Each row is a point on a landscape with many peaks, with its height.
From any point a climber steps to the highest of the 2 points nearest to it. It stops when none of these is higher. Distance is the straight distance between rows; heights are no part of it.
j_578 h=551: [138 111 117 127 153 142 119 126 102 144 118 114 158 134 141 125 104 106 118 137 141 94 113 140 130 108 110 87 142 162]
j_664 h=511: [136 118 116 101 135 137 128 114 79 149 105 97 139 127 134 126 127 122 120 114 149 115 131 148 120 134 90 79 139 150]
j_514 h=641: [126 95 144 150 141 137 98 147 125 131 110 129 116 132 110 138 94 77 122 136 129 70 99 121 125 124 134 132 131 125]
j_445 h=598: [127 143 138 150 111 169 156 147 75 131 147 143 100 132 119 128 150 172 109 110 137 128 129 137 178 154 111 152 112 132]
j_323 h=386: [135 160 115 111 124 113 130 120 128 131 130 131 141 132 137 104 172 142 149 139 144 150 143 151 147 139 116 140 146 123]
j_463 h=277: [125 164 139 103 114 128 139 104 148 127 118 113 123 87 140 122 144 129 134 148 131 93 137 118 120 135 70 146 132 86]
j_332 h=340: [131 136 121 145 140 137 142 171 115 128 127 108 139 110 138 116 149 154 117 150 126 124 120 124 139 124 120 106 135 127]
j_620 h=353: [128 142 131 140 164 123 152 105 148 151 134 129 154 123 100 134 124 129 173 151 102 145 155 106 114 123 115 169 142 110]
j_796 h=706: [137 91 148 110 114 121 108 99 126 145 126 101 129 98 152 121 118 71 126 149 122 130 127 133 82 123 127 138 148 106]
j_808 h=444: [124 92 144 139 120 124 115 83 168 163 146 123 140 129 130 135 91 97 154 142 108 147 129 113 70 111 153 139 143 123]
j_335 h=629: [142 112 145 118 123 100 119 104 84 130 97 123 89 131 93 124 133 101 139 109 130 137 159 142 106 161 136 110 151 104]
j_292 h=285: [112 98 107 114 123 162 116 124 110 144 122 165 112 127 126 126 126 162 108 89 153 122 103 186 168 130 104 136 109 154]
j_465 h=479: [105 107 110 102 103 140 149 110 126 113 129 156 137 115 141 154 113 92 102 84 129 110 90 133 137 150 100 164 136 171]
j_897 h=596: [112 123 107 146 139 165 137 129 117 157 133 113 160 121 129 135 114 138 127 134 134 111 101 129 143 100 96 117 142 161]
j_678 h=303: [128 142 112 132 126 143 107 94 126 142 106 145 126 152 112 135 91 108 163 121 158 108 117 127 138 127 132 129 170 177]
j_161 h=623: [112 104 115 120 135 136 144 119 118 128 126 161 136 113 108 127 150 113 129 113 117 154 118 178 149 143 124 171 149 152]
j_833 h=400: [127 136 128 115 93 132 142 95 110 131 115 138 94 140 96 161 110 97 142 77 122 126 126 101 118 144 116 133 142 146]
j_475 h=554: [128 95 141 123 121 145 147 128 78 136 150 100 146 123 140 147 127 68 103 102 117 121 127 140 96 125 115 134 130 145]
j_617 h=593: [83 120 89 164 126 178 126 150 131 139 135 129 124 129 117 143 110 191 114 117 126 130 85 123 161 100 112 125 126 141]
j_270 h=582: [132 104 127 126 130 138 114 138 115 114 108 151 119 121 131 127 104 83 100 122 141 72 92 139 152 134 117 137 141 143]
j_189 h=73: [104 166 121 121 99 114 124 136 174 122 106 104 135 108 132 134 155 155 150 145 122 154 121 84 114 138 121 110 118 125]
j_853 h=167: [129 127 131 128 153 125 140 137 153 139 108 107 133 98 123 140 127 142 129 148 101 138 151 99 93 106 117 132 102 100]
j_91 h=314: [131 137 125 117 137 149 162 148 114 133 152 114 147 87 143 115 151 146 114 136 127 115 125 153 139 110 84 148 139 118]
j_302 h=519: [105 95 148 139 139 104 112 107 178 137 146 115 164 141 142 113 111 132 137 143 133 156 157 126 83 102 166 145 128 84]
j_120 h=312: [99 125 104 133 157 173 107 116 109 136 119 163 125 147 117 113 119 151 127 119 158 127 98 174 168 127 138 164 136 162]
j_53 h=392: [127 139 143 172 161 140 104 132 124 146 171 117 157 182 121 130 109 109 137 147 132 107 129 141 131 100 161 148 117 141]
j_482 h=556: [123 89 145 135 102 119 121 109 117 141 137 97 111 130 125 135 116 88 123 115 118 172 125 138 66 115 171 99 133 120]
j_817 h=136: [161 142 127 126 133 124 162 149 111 97 143 110 142 103 162 129 128 116 99 147 85 107 121 96 137 128 119 87 119 155]
j_606 h=733: [89 152 117 150 101 130 106 173 139 121 113 99 137 137 143 118 155 192 113 130 159 145 123 113 137 135 138 92 120 121]
j_714 h=443: [147 154 160 130 98 117 157 138 101 108 149 126 103 128 125 147 150 97 116 105 123 125 140 96 119 144 130 155 125 116]
j_559 h=413: [86 170 124 125 111 135 122 81 150 150 118 108 122 144 94 150 150 142 178 118 137 147 156 143 95 143 108 105 118 102]
j_780 h=384: [116 129 112 98 76 146 174 150 114 97 147 132 111 98 162 125 144 145 92 103 118 113 103 122 151 168 85 139 128 140]
j_325 h=378: [150 104 129 111 123 128 131 137 123 112 149 152 110 135 146 131 121 101 91 105 116 108 113 140 141 117 127 130 93 128]
j_419 h=368: [110 137 114 136 141 155 142 119 119 107 133 182 108 117 117 126 118 146 106 132 120 108 82 131 193 135 118 176 136 158]
j_924 h=338: [97 142 112 148 149 166 127 110 119 125 124 173 115 136 96 133 119 131 141 122 130 126 93 134 168 134 143 197 145 160]
j_315 h=387: [134 151 152 176 142 121 104 133 114 128 145 121 140 181 105 137 119 96 147 135 137 119 149 117 123 130 184 139 134 141]
j_439 h=125: [149 141 132 113 119 142 191 177 107 97 150 124 130 71 149 121 144 150 100 145 92 122 122 121 141 139 111 113 133 135]
j_84 h=625: [120 103 124 110 107 134 119 143 126 131 126 119 144 105 151 112 158 86 133 135 137 135 109 163 122 130 128 151 164 140]
j_599 h=322: [122 124 128 117 100 151 148 156 126 129 133 82 141 60 157 137 146 115 121 142 101 126 102 108 107 119 104 121 146 145]
j_932 h=280: [144 126 136 141 161 100 120 112 154 118 134 152 114 190 103 140 79 126 145 126 114 132 147 131 116 114 174 99 111 135]
j_811 h=510: [145 105 138 135 170 138 118 139 145 144 142 116 163 100 148 121 111 92 132 176 105 90 126 125 113 102 120 139 133 133]
j_201 h=393: [160 128 136 140 135 125 150 146 87 112 146 160 111 128 142 111 121 177 101 141 120 103 133 130 195 147 106 104 92 129]
j_839 h=689: [132 117 128 131 119 157 171 150 66 118 164 144 127 127 144 133 138 154 94 101 121 117 131 140 174 163 103 139 106 161]
j_602 h=649: [93 123 105 143 119 133 118 172 151 126 119 87 141 120 125 143 150 196 138 106 130 155 123 106 114 117 134 99 114 122]
j_440 h=421: [116 121 171 153 153 99 107 145 131 121 124 103 156 162 116 131 123 110 140 147 142 130 158 104 97 134 174 130 128 103]
j_17 h=578: [107 117 113 136 117 146 123 159 126 143 122 105 110 106 112 139 158 181 129 101 126 142 126 140 122 124 104 106 102 106]
j_541 h=668: [128 121 108 154 137 153 136 149 79 121 90 143 127 120 114 122 125 147 110 133 125 109 114 136 173 164 115 97 149 172]
j_202 h=219: [136 157 143 119 90 115 132 119 133 119 117 122 105 119 141 142 123 128 105 118 140 107 116 78 124 128 96 116 113 109]
j_562 h=512: [129 139 118 126 105 135 133 132 130 144 129 123 112 120 135 140 132 185 107 101 133 137 124 111 133 109 94 78 85 123]
j_309 h=412: [144 125 132 117 129 119 134 64 155 157 132 123 143 113 136 137 94 107 142 147 105 145 154 108 80 98 123 132 128 121]
j_645 h=559: [121 64 127 131 129 133 141 143 115 124 130 168 111 114 101 138 143 109 117 97 96 163 121 177 130 140 150 144 115 144]
j_857 h=481: [120 99 157 140 156 107 126 112 177 133 136 119 166 134 127 122 114 120 161 160 106 142 158 103 97 133 165 172 147 89]
j_511 h=411: [142 113 133 103 104 117 134 125 105 140 118 114 97 108 122 149 146 153 130 98 107 173 151 125 107 141 118 83 84 125]
j_154 h=522: [125 161 107 138 123 136 107 152 129 106 98 146 115 144 136 95 153 170 137 140 156 137 118 130 179 170 161 143 146 134]
j_158 h=381: [135 159 129 121 126 97 139 85 157 138 135 132 149 130 124 123 136 128 155 145 117 170 162 108 101 117 127 142 132 117]
j_906 h=464: [138 109 100 101 124 122 144 117 133 122 118 139 140 104 132 141 132 101 136 119 92 160 110 125 120 124 129 105 136 180]
j_372 h=531: [131 99 146 131 123 142 116 118 131 151 146 134 164 107 143 136 124 68 144 151 122 105 106 128 122 134 120 165 173 171]
j_669 h=300: [154 142 156 137 111 118 127 138 132 98 176 142 130 134 145 129 123 61 123 137 111 89 115 121 145 122 153 173 141 144]
j_750 h=495: [150 152 162 121 108 89 130 138 118 104 134 136 108 127 136 119 165 107 118 131 143 142 154 119 119 143 145 143 129 103]
j_849 h=301: [119 116 141 131 153 104 120 116 184 124 132 139 127 174 121 146 83 143 133 122 125 153 146 116 89 94 165 100 92 116]
j_795 h=622: [138 97 111 141 151 135 128 174 111 119 153 142 131 127 124 124 154 143 126 120 104 152 127 162 157 125 160 125 107 155]
j_157 h=112: [138 171 144 126 102 137 176 180 133 104 162 120 143 83 147 117 150 141 119 166 116 124 110 113 134 128 133 138 154 134]
j_156 h=166: [171 140 136 127 166 101 128 121 130 108 156 171 121 149 126 115 121 129 115 141 108 117 147 137 161 116 136 133 90 115]
j_754 h=324: [143 165 138 160 122 140 116 142 115 108 156 139 130 148 137 122 128 99 127 142 137 102 111 119 165 128 162 165 145 153]
j_116 h=182: [130 122 120 106 142 124 125 95 157 146 98 106 115 86 131 141 118 152 111 140 107 140 172 124 80 92 107 125 85 87]
j_843 h=461: [150 139 136 137 136 124 108 138 95 130 132 162 105 163 130 106 143 169 122 125 168 131 149 154 174 150 142 132 99 122]
j_871 h=357: [139 123 149 147 122 132 113 123 110 139 142 117 114 178 118 152 99 90 123 107 135 122 127 139 96 106 161 93 111 148]
j_557 h=326: [111 115 124 130 163 131 125 88 156 164 121 125 155 145 95 130 98 134 185 145 125 131 146 130 107 124 117 154 158 114]
j_388 h=298: [133 140 146 130 109 128 135 139 114 142 138 78 151 98 145 140 157 99 147 150 116 151 129 102 90 129 134 123 148 146]
j_460 h=177: [115 126 122 105 134 114 104 107 199 139 104 133 125 125 133 129 100 148 139 139 137 127 126 110 98 102 113 126 103 91]
j_50 h=328: [112 164 101 129 130 159 121 85 140 153 118 143 130 171 109 133 104 148 179 123 158 143 121 143 140 122 133 141 159 177]
j_662 h=574: [142 107 133 116 123 122 97 132 139 130 143 134 153 121 165 105 129 72 135 160 143 104 106 143 132 121 141 157 166 142]
j_115 h=728: [154 126 147 145 184 113 121 156 108 130 137 113 147 136 132 115 136 135 106 151 125 115 165 145 117 107 132 99 92 102]
j_381 h=594: [107 119 115 97 132 105 92 118 158 124 82 126 107 147 113 108 138 148 159 127 153 128 140 163 125 159 134 115 136 82]
j_707 h=405: [142 105 113 117 141 143 146 138 139 107 173 147 146 111 156 133 116 105 86 113 90 109 106 146 144 92 116 138 93 156]
j_941 h=222: [139 162 139 96 114 105 120 82 115 143 128 102 146 131 151 122 138 124 124 128 160 132 154 124 106 122 94 108 126 116]
j_311 h=156: [168 151 129 133 154 81 107 139 143 92 142 146 135 156 138 109 128 108 124 151 104 118 141 126 149 128 169 110 112 136]
j_79 h=527: [116 118 117 128 116 154 139 111 98 111 149 152 146 150 144 153 94 84 95 80 136 95 101 140 144 143 126 157 127 192]
j_969 h=122: [105 88 109 90 98 126 118 87 134 129 105 107 120 82 132 115 143 87 139 122 104 157 119 174 91 146 116 116 152 120]
j_329 h=323: [123 108 129 150 125 148 137 126 121 148 155 134 114 167 105 161 108 117 131 90 114 157 124 145 102 95 158 113 105 154]
j_123 h=426: [137 129 94 111 145 124 129 134 166 125 132 143 161 105 159 111 128 129 135 161 121 130 100 124 150 99 119 132 139 148]
j_889 h=543: [149 96 142 137 155 118 104 113 156 140 148 123 149 121 153 120 94 80 118 162 96 107 140 134 94 90 146 132 111 112]
j_979 h=525: [98 140 107 115 138 138 118 122 154 139 107 121 121 124 110 118 153 161 152 129 139 121 132 159 137 141 95 126 119 86]
j_738 h=146: [178 159 132 135 149 97 136 138 115 98 151 124 141 139 144 121 130 116 110 145 85 112 145 110 148 124 140 85 98 155]
j_701 h=518: [151 122 125 126 135 118 142 110 132 136 171 123 154 127 157 125 136 111 111 124 110 155 150 142 108 83 139 128 113 122]
j_831 h=503: [134 124 132 169 139 149 126 169 81 131 127 112 126 162 107 138 146 115 130 115 120 140 136 141 130 143 177 110 117 159]
j_43 h=715: [151 110 135 105 133 114 139 77 97 136 116 133 109 137 108 131 101 104 130 103 125 130 155 140 103 133 111 106 141 118]
j_702 h=478: [139 112 144 134 152 151 146 154 131 128 139 120 149 79 149 121 102 108 102 171 110 67 108 125 130 106 94 136 138 125]
j_816 h=605: [126 120 117 152 145 157 117 144 78 133 85 132 140 136 106 128 126 110 131 119 146 120 123 160 143 158 146 116 160 183]
j_273 h=624: [137 98 153 128 125 132 120 124 97 145 144 75 135 112 145 145 121 82 107 129 119 138 137 127 75 103 134 109 116 115]
j_643 h=279: [112 134 124 128 174 128 119 143 125 122 104 124 135 157 107 103 144 168 150 142 158 125 145 146 163 157 144 162 145 97]
j_917 h=640: [163 114 138 107 151 99 128 67 110 137 127 124 130 132 140 114 92 103 114 135 127 131 165 140 88 109 124 95 128 107]
j_35 h=520: [128 146 131 147 96 162 126 143 91 136 114 135 94 148 113 131 146 141 119 95 152 132 123 134 150 154 134 139 120 135]
j_473 h=425: [137 133 124 145 155 127 116 161 116 121 132 153 115 143 140 101 132 194 105 151 149 116 125 141 184 133 128 113 101 111]
j_193 h=63: [124 167 137 123 119 91 118 145 137 104 87 102 119 101 123 117 156 143 141 157 132 131 137 87 120 161 123 103 140 110]
j_887 h=313: [112 135 133 96 92 142 143 94 149 127 125 124 112 89 120 143 136 90 146 115 108 99 119 120 118 147 75 170 138 105]
j_65 h=325: [142 118 146 125 121 97 123 102 151 124 143 141 108 145 136 137 106 123 102 115 116 166 151 122 81 98 158 95 81 111]
j_798 h=228: [132 179 154 145 144 92 126 106 139 124 122 145 125 134 94 132 124 139 141 137 148 116 164 82 130 125 107 145 130 104]
j_141 h=528: [115 114 106 109 104 148 132 121 127 128 107 136 126 113 137 132 113 113 108 111 138 101 84 129 148 134 94 124 139 156]
j_551 h=504: [170 151 135 120 139 110 132 110 75 127 134 155 119 154 124 113 144 145 131 117 153 123 171 138 169 154 123 126 126 132]
j_106 h=486: [122 85 149 151 131 143 107 114 147 164 153 135 148 141 117 139 106 80 156 143 119 119 115 126 103 124 146 169 160 139]
j_194 h=304: [120 137 110 121 176 117 121 97 144 138 115 142 147 162 98 112 114 146 176 146 143 133 146 139 147 137 135 159 160 113]
j_508 h=585: [154 86 128 122 160 123 126 102 128 138 141 139 132 136 135 121 91 96 102 124 102 121 146 163 102 86 136 100 101 116]
j_470 h=231: [114 145 149 127 148 96 122 146 169 96 112 134 134 141 108 119 136 144 160 146 141 127 145 97 145 156 159 176 147 87]
j_921 h=43: [115 132 126 124 136 132 103 127 131 164 109 81 160 114 138 117 136 131 154 159 155 112 128 129 110 127 98 110 153 121]
j_523 h=36: [119 105 125 120 153 117 96 148 133 145 95 72 154 117 138 126 123 125 149 156 141 133 129 117 93 127 140 91 141 120]
j_228 h=192: [170 135 111 91 151 106 148 96 121 135 120 147 135 121 136 117 132 151 132 130 111 148 160 130 139 127 103 98 113 133]
j_103 h=195: [118 144 139 128 115 120 108 118 167 141 108 119 121 113 137 136 104 143 114 143 146 104 112 82 108 104 92 114 101 97]
j_487 h=482: [113 145 82 124 122 138 113 139 153 115 88 138 132 139 127 110 135 156 158 141 138 138 99 123 167 153 148 123 156 161]
j_420 h=276: [120 160 148 151 118 142 138 140 133 136 135 121 132 111 115 129 138 129 156 157 135 102 115 103 140 142 108 174 163 122]
j_159 h=28: [119 101 130 121 154 110 110 178 136 113 89 94 132 129 129 123 142 140 133 139 130 135 131 117 115 145 163 101 125 101]
j_370 h=720: [141 124 132 143 130 114 94 152 122 111 105 133 109 148 120 125 119 89 134 130 140 102 118 119 135 138 171 119 141 130]
j_654 h=321: [132 158 130 147 118 129 125 118 141 118 131 157 107 135 130 125 93 140 108 140 149 77 102 90 170 116 102 145 138 106]
j_382 h=366: [119 177 125 128 114 134 132 77 127 157 124 130 125 170 99 140 132 148 164 110 155 147 153 138 123 126 113 130 135 134]
j_703 h=394: [127 149 154 133 98 119 101 111 125 140 122 115 107 177 129 152 104 117 127 109 175 135 130 115 88 112 150 90 116 144]
j_769 h=424: [109 149 111 112 96 153 135 106 129 143 142 131 133 131 132 124 157 123 140 113 145 133 112 155 148 128 102 167 142 133]
j_423 h=663: [93 108 102 154 140 169 142 160 126 133 138 128 142 90 126 130 121 168 102 139 118 110 89 147 159 101 88 136 146 138]
j_288 h=619: [100 77 108 115 160 136 108 151 164 126 114 123 148 142 127 119 114 136 147 128 138 133 112 150 136 119 159 147 140 109]
j_614 h=813: [132 118 134 101 98 103 100 94 138 131 112 124 108 130 135 121 117 86 138 126 142 132 120 132 101 130 134 122 151 110]
j_151 h=380: [150 139 135 125 128 110 140 136 113 128 123 117 122 125 122 143 148 130 128 125 109 160 143 101 107 130 136 93 105 132]
j_501 h=274: [122 169 138 139 96 161 178 148 87 113 166 120 145 117 152 120 127 143 105 149 137 95 116 119 159 143 101 152 175 139]
j_46 h=429: [111 97 112 89 103 139 150 74 130 135 135 151 131 136 128 155 92 95 121 75 126 132 109 151 107 129 101 138 136 171]
j_417 h=137: [111 106 137 130 144 141 126 168 165 134 106 103 144 81 133 123 123 131 150 174 113 99 108 101 114 139 116 147 152 110]
j_148 h=51: [120 151 131 132 108 107 126 154 132 114 87 133 94 121 110 119 158 183 136 133 132 136 136 109 145 178 121 103 110 106]
j_111 h=573: [132 172 127 174 118 147 110 170 95 108 106 127 120 151 136 106 142 158 124 140 156 131 135 114 163 166 170 120 145 143]
j_529 h=644: [102 145 114 167 92 164 120 181 107 122 101 108 116 134 144 116 147 175 111 136 146 138 111 126 156 156 144 106 146 128]
j_354 h=291: [140 137 138 119 152 121 142 149 144 128 146 119 148 98 149 107 152 139 124 155 131 132 148 145 117 102 118 156 127 94]
j_336 h=281: [126 136 115 135 138 120 105 109 136 126 106 157 113 130 91 130 103 102 169 126 139 107 128 111 157 141 142 162 177 145]
j_667 h=255: [94 136 162 139 145 120 113 157 144 112 111 102 150 158 116 117 145 154 142 140 171 128 149 121 134 151 156 167 137 86]
j_579 h=247: [121 178 159 115 101 114 127 111 121 123 122 99 126 108 139 127 153 139 108 133 155 113 148 106 111 136 76 115 112 98]
j_820 h=422: [123 101 120 126 97 148 160 159 116 101 128 149 103 102 147 139 119 139 76 110 100 108 89 114 159 145 98 113 113 142]
j_989 h=463: [133 114 122 120 92 133 140 155 127 121 117 127 93 98 149 136 128 163 86 116 113 120 104 104 139 129 96 85 92 109]
j_656 h=361: [130 138 113 130 138 123 125 163 113 133 125 118 139 129 134 107 173 177 138 134 141 153 142 145 150 142 135 113 126 132]
j_719 h=371: [133 152 116 111 107 141 153 113 93 123 121 131 114 125 131 117 141 158 113 110 139 96 133 131 167 165 70 123 133 124]
j_294 h=84: [112 164 117 125 90 134 141 141 161 130 143 108 137 93 149 132 167 155 135 131 120 148 113 110 122 111 105 134 122 124]
j_660 h=447: [98 137 152 141 98 122 112 125 138 142 111 108 101 165 97 159 123 131 143 102 154 159 135 108 77 129 154 112 113 119]
j_918 h=450: [135 138 96 107 142 111 110 121 162 130 113 143 139 146 138 113 118 143 148 145 143 136 114 123 143 114 137 110 136 140]
j_694 h=662: [129 101 133 125 166 106 98 146 131 137 123 104 142 130 140 119 126 157 108 130 148 141 162 149 89 95 135 90 98 92]
j_307 h=816: [155 123 147 131 152 99 109 138 114 120 121 119 128 134 138 117 125 94 117 151 132 105 140 128 113 119 143 111 126 103]
j_629 h=675: [122 86 106 133 165 136 120 171 151 118 141 133 135 122 127 128 130 147 124 122 110 136 113 147 137 99 149 137 107 122]
j_983 h=377: [126 156 115 126 81 128 111 122 167 125 127 144 121 133 155 127 117 123 129 136 148 115 82 89 148 118 129 135 136 144]
j_653 h=208: [161 166 138 115 146 86 130 87 118 126 116 146 122 136 110 130 121 135 134 125 134 128 175 99 128 127 109 106 126 117]
j_728 h=352: [145 131 152 123 118 82 127 104 119 120 122 139 103 144 111 133 131 135 128 119 123 181 169 114 93 140 155 86 104 118]
j_90 h=560: [126 107 125 139 136 115 119 98 146 156 166 110 175 127 155 105 130 125 139 143 134 163 153 152 85 84 148 133 145 110]
j_36 h=179: [171 99 121 105 147 103 139 124 120 116 130 182 114 123 127 120 128 138 130 127 97 140 143 144 163 139 130 117 94 136]
j_132 h=147: [118 114 109 101 135 112 128 68 166 142 104 125 113 121 116 111 112 141 155 133 111 160 154 161 86 128 124 101 134 98]
j_351 h=348: [147 161 139 129 119 129 161 131 117 119 166 139 129 134 148 132 136 146 94 121 134 116 128 108 148 115 104 137 103 119]
j_76 h=502: [116 82 118 125 107 131 135 128 126 132 126 123 121 115 115 152 126 84 132 102 91 175 110 141 89 118 160 111 133 163]
j_168 h=555: [160 141 147 139 135 100 118 131 89 116 119 149 95 149 101 126 140 118 132 113 141 127 169 124 142 154 151 125 131 114]
j_145 h=535: [98 114 98 156 160 166 137 147 130 144 144 134 125 147 92 152 115 195 137 102 120 147 111 128 150 106 134 132 102 145]
j_326 h=469: [107 161 107 126 121 135 119 107 131 137 85 121 105 136 89 135 141 152 169 118 137 118 138 133 135 165 105 103 135 117]
j_10 h=485: [119 106 103 125 168 139 143 124 158 134 134 172 114 142 92 142 110 171 143 114 103 157 117 133 149 111 134 144 95 131]
j_346 h=572: [133 91 135 143 163 112 128 177 126 108 140 123 133 148 118 120 150 131 132 129 96 155 150 151 129 143 187 128 112 111]
j_134 h=350: [141 93 123 121 125 134 110 163 115 132 131 124 113 121 148 125 138 137 95 107 139 123 116 152 129 105 125 96 95 118]
j_457 h=600: [133 123 120 138 128 155 168 125 86 113 157 149 126 144 123 152 106 119 90 91 109 95 113 115 157 145 104 136 109 166]
j_51 h=135: [119 111 111 92 103 121 125 49 146 137 120 95 111 88 136 114 117 117 135 127 106 170 148 160 74 127 127 96 132 107]
j_248 h=351: [112 118 104 96 86 149 159 150 119 111 137 104 137 72 166 131 158 130 105 105 108 131 98 132 130 140 89 122 140 159]
j_127 h=678: [116 150 127 100 102 98 90 79 160 128 99 141 98 150 121 112 125 129 151 122 164 126 141 154 114 139 124 113 138 94]
j_390 h=434: [123 118 107 132 119 135 131 137 155 119 125 150 145 113 128 143 123 90 146 139 100 131 81 108 142 126 145 142 147 187]
j_450 h=21: [102 114 139 118 116 102 93 174 167 105 114 87 144 117 156 124 149 141 126 140 144 156 123 103 96 122 167 110 113 109]
j_479 h=360: [149 150 134 155 134 133 127 132 96 107 134 164 94 148 120 121 110 152 100 125 140 83 126 115 190 139 122 127 120 122]
j_268 h=437: [131 116 111 101 133 146 164 121 136 112 159 153 140 106 163 126 107 124 87 115 117 94 102 126 151 113 78 161 113 134]
j_338 h=477: [110 101 107 105 108 157 144 127 147 130 135 128 133 83 152 138 120 124 97 101 120 105 93 134 131 102 72 144 115 132]
j_555 h=435: [144 142 111 119 110 124 144 109 108 125 119 128 136 133 118 147 128 92 154 116 111 146 122 103 125 140 140 108 157 188]
j_234 h=456: [114 108 158 123 161 84 115 111 154 111 99 104 151 147 112 125 106 136 140 145 128 158 177 103 80 135 168 108 127 93]
j_48 h=408: [134 141 102 116 97 131 119 116 143 107 124 158 136 123 154 123 121 91 133 129 134 112 87 111 164 136 137 146 162 185]
j_316 h=501: [125 131 131 137 106 124 125 130 120 134 110 131 100 166 100 145 135 126 148 102 134 170 136 127 108 145 170 117 128 142]
j_543 h=637: [112 139 137 143 118 120 96 151 150 120 107 125 124 169 125 130 124 136 136 126 166 130 120 108 125 135 173 127 122 121]
j_847 h=52: [131 147 139 130 116 113 104 140 121 128 99 93 133 102 136 115 141 112 153 166 148 100 121 101 122 153 114 120 174 124]
j_793 h=297: [128 112 115 147 168 149 150 133 110 144 135 139 136 147 89 153 115 128 139 114 100 145 128 139 130 115 138 110 116 170]
j_238 h=529: [132 96 132 132 147 100 132 141 132 127 142 123 134 123 130 100 159 142 127 130 114 177 166 162 104 127 163 132 128 84]
j_324 h=419: [136 149 150 164 153 119 110 150 159 123 170 114 162 151 138 125 114 112 132 166 107 98 119 111 132 103 152 139 108 136]
j_454 h=750: [113 107 120 147 145 163 142 155 89 127 119 141 127 108 121 124 126 144 90 130 133 98 101 158 168 138 96 130 137 142]
j_360 h=391: [143 172 153 149 96 130 158 127 104 115 175 123 126 154 138 156 125 105 107 105 126 107 130 78 133 124 128 144 111 142]
j_603 h=403: [128 139 132 134 149 147 157 152 124 111 149 163 104 114 111 117 137 156 110 145 122 112 103 137 173 128 116 173 122 115]
j_143 h=254: [147 169 129 137 141 90 118 99 138 114 132 171 104 144 98 131 111 117 151 119 137 118 157 94 163 122 149 152 149 124]
j_7 h=355: [142 180 162 181 119 109 96 144 120 103 151 128 122 170 124 131 119 104 115 132 140 89 138 101 145 124 168 131 116 137]
j_600 h=688: [121 88 105 105 144 119 120 115 146 126 117 160 154 109 136 108 129 98 128 139 123 139 112 176 133 121 129 146 160 145]
j_92 h=316: [158 160 152 120 156 112 148 112 126 129 146 141 141 126 138 118 136 143 104 141 141 119 164 124 128 105 94 144 103 93]
j_383 h=453: [117 107 119 111 99 127 125 116 121 144 115 124 97 133 112 133 150 140 149 96 121 176 140 166 106 147 138 99 125 129]
j_361 h=299: [125 153 131 153 126 161 143 144 101 127 141 128 144 120 131 118 135 120 131 154 141 102 105 127 160 135 119 166 172 159]
j_223 h=441: [127 142 120 134 132 134 143 141 137 123 131 164 101 135 103 134 141 161 133 123 116 144 112 115 165 137 132 154 106 125]
j_711 h=97: [109 139 135 134 93 148 144 181 155 124 160 109 129 84 148 128 158 139 125 139 130 131 97 126 123 109 123 160 137 114]
j_112 h=404: [143 141 113 108 122 134 149 126 154 114 142 145 145 97 165 112 114 129 112 156 124 96 93 110 160 110 89 143 142 136]
j_321 h=344: [136 165 130 142 87 122 119 128 151 108 136 164 96 152 142 132 120 140 97 118 151 111 100 87 164 120 137 139 109 123]
j_471 h=570: [99 103 105 122 131 141 114 157 136 136 101 112 137 119 119 119 149 125 147 129 136 137 106 153 126 138 135 135 149 133]
j_961 h=152: [114 125 132 145 143 152 155 159 147 137 107 106 121 77 112 134 120 147 122 155 101 107 117 101 115 118 92 134 123 97]
j_19 h=161: [122 113 123 115 142 107 128 98 173 136 104 141 113 130 104 127 103 127 148 127 110 148 144 122 92 120 135 136 121 85]
j_153 h=526: [133 125 149 162 140 117 112 183 107 114 138 122 121 173 118 129 151 143 122 121 127 144 151 136 138 150 190 110 89 131]
j_446 h=552: [136 120 138 154 130 148 137 144 60 131 119 119 135 139 106 140 142 83 128 112 122 129 137 145 125 153 149 126 151 171]
j_333 h=201: [136 137 134 88 117 118 133 73 119 140 129 91 128 101 149 133 129 131 101 121 126 146 172 134 83 114 91 118 98 91]
j_320 h=608: [127 95 118 114 133 114 101 109 138 147 130 102 137 116 151 111 124 132 118 124 142 157 145 166 80 90 133 101 126 98]
j_799 h=562: [113 132 121 139 122 141 116 138 139 142 129 136 112 176 114 139 129 167 138 102 157 161 130 139 127 121 162 127 109 132]
j_82 h=327: [144 94 129 123 121 109 97 160 118 125 142 113 121 133 153 126 149 131 107 112 132 162 134 155 105 110 168 81 98 122]
j_583 h=468: [119 119 109 87 126 140 131 87 110 150 113 119 126 124 119 129 136 136 139 100 132 129 143 179 121 135 79 94 127 129]
j_516 h=448: [129 118 143 146 182 119 120 140 156 125 141 123 167 149 119 129 110 118 159 167 112 111 136 109 133 124 157 159 139 119]
j_818 h=473: [128 127 127 130 108 135 135 110 129 146 157 136 135 148 131 133 132 101 133 117 132 152 121 137 119 106 139 154 136 131]
j_287 h=243: [129 147 178 142 109 149 155 135 117 148 155 108 125 103 120 151 134 103 135 136 129 98 128 98 106 130 96 176 141 107]
j_527 h=492: [131 104 145 135 138 81 123 118 131 113 117 111 127 129 119 102 137 109 135 146 115 172 157 126 82 151 185 119 144 87]
j_507 h=455: [124 140 130 128 93 153 153 123 92 144 122 117 106 137 106 156 141 130 127 83 128 135 126 113 126 145 105 120 116 140]
j_802 h=416: [113 121 111 89 110 151 140 100 101 138 126 124 115 132 134 129 128 135 111 82 150 95 128 156 137 154 59 127 111 116]
j_298 h=354: [130 136 122 99 91 113 137 87 135 118 117 155 98 118 108 134 133 92 147 99 113 131 129 124 130 151 116 163 151 118]

For each start below, name the point where the climber stops.
j_450 | j_614
j_470 | j_84
j_36 | j_614
j_159 | j_614
j_667 | j_84

Call two points neighbours if one is among the 2 nearest of the other. Go from one point of each pair to the other, from neighbour to neighbour, staying as high as possible. Name the lowest point that can't be avoided.
j_600 and j_629 | j_471
j_606 and j_839 | j_112
j_273 and j_600 | j_831
j_90 and j_839 | j_465
j_614 and j_454 | j_446
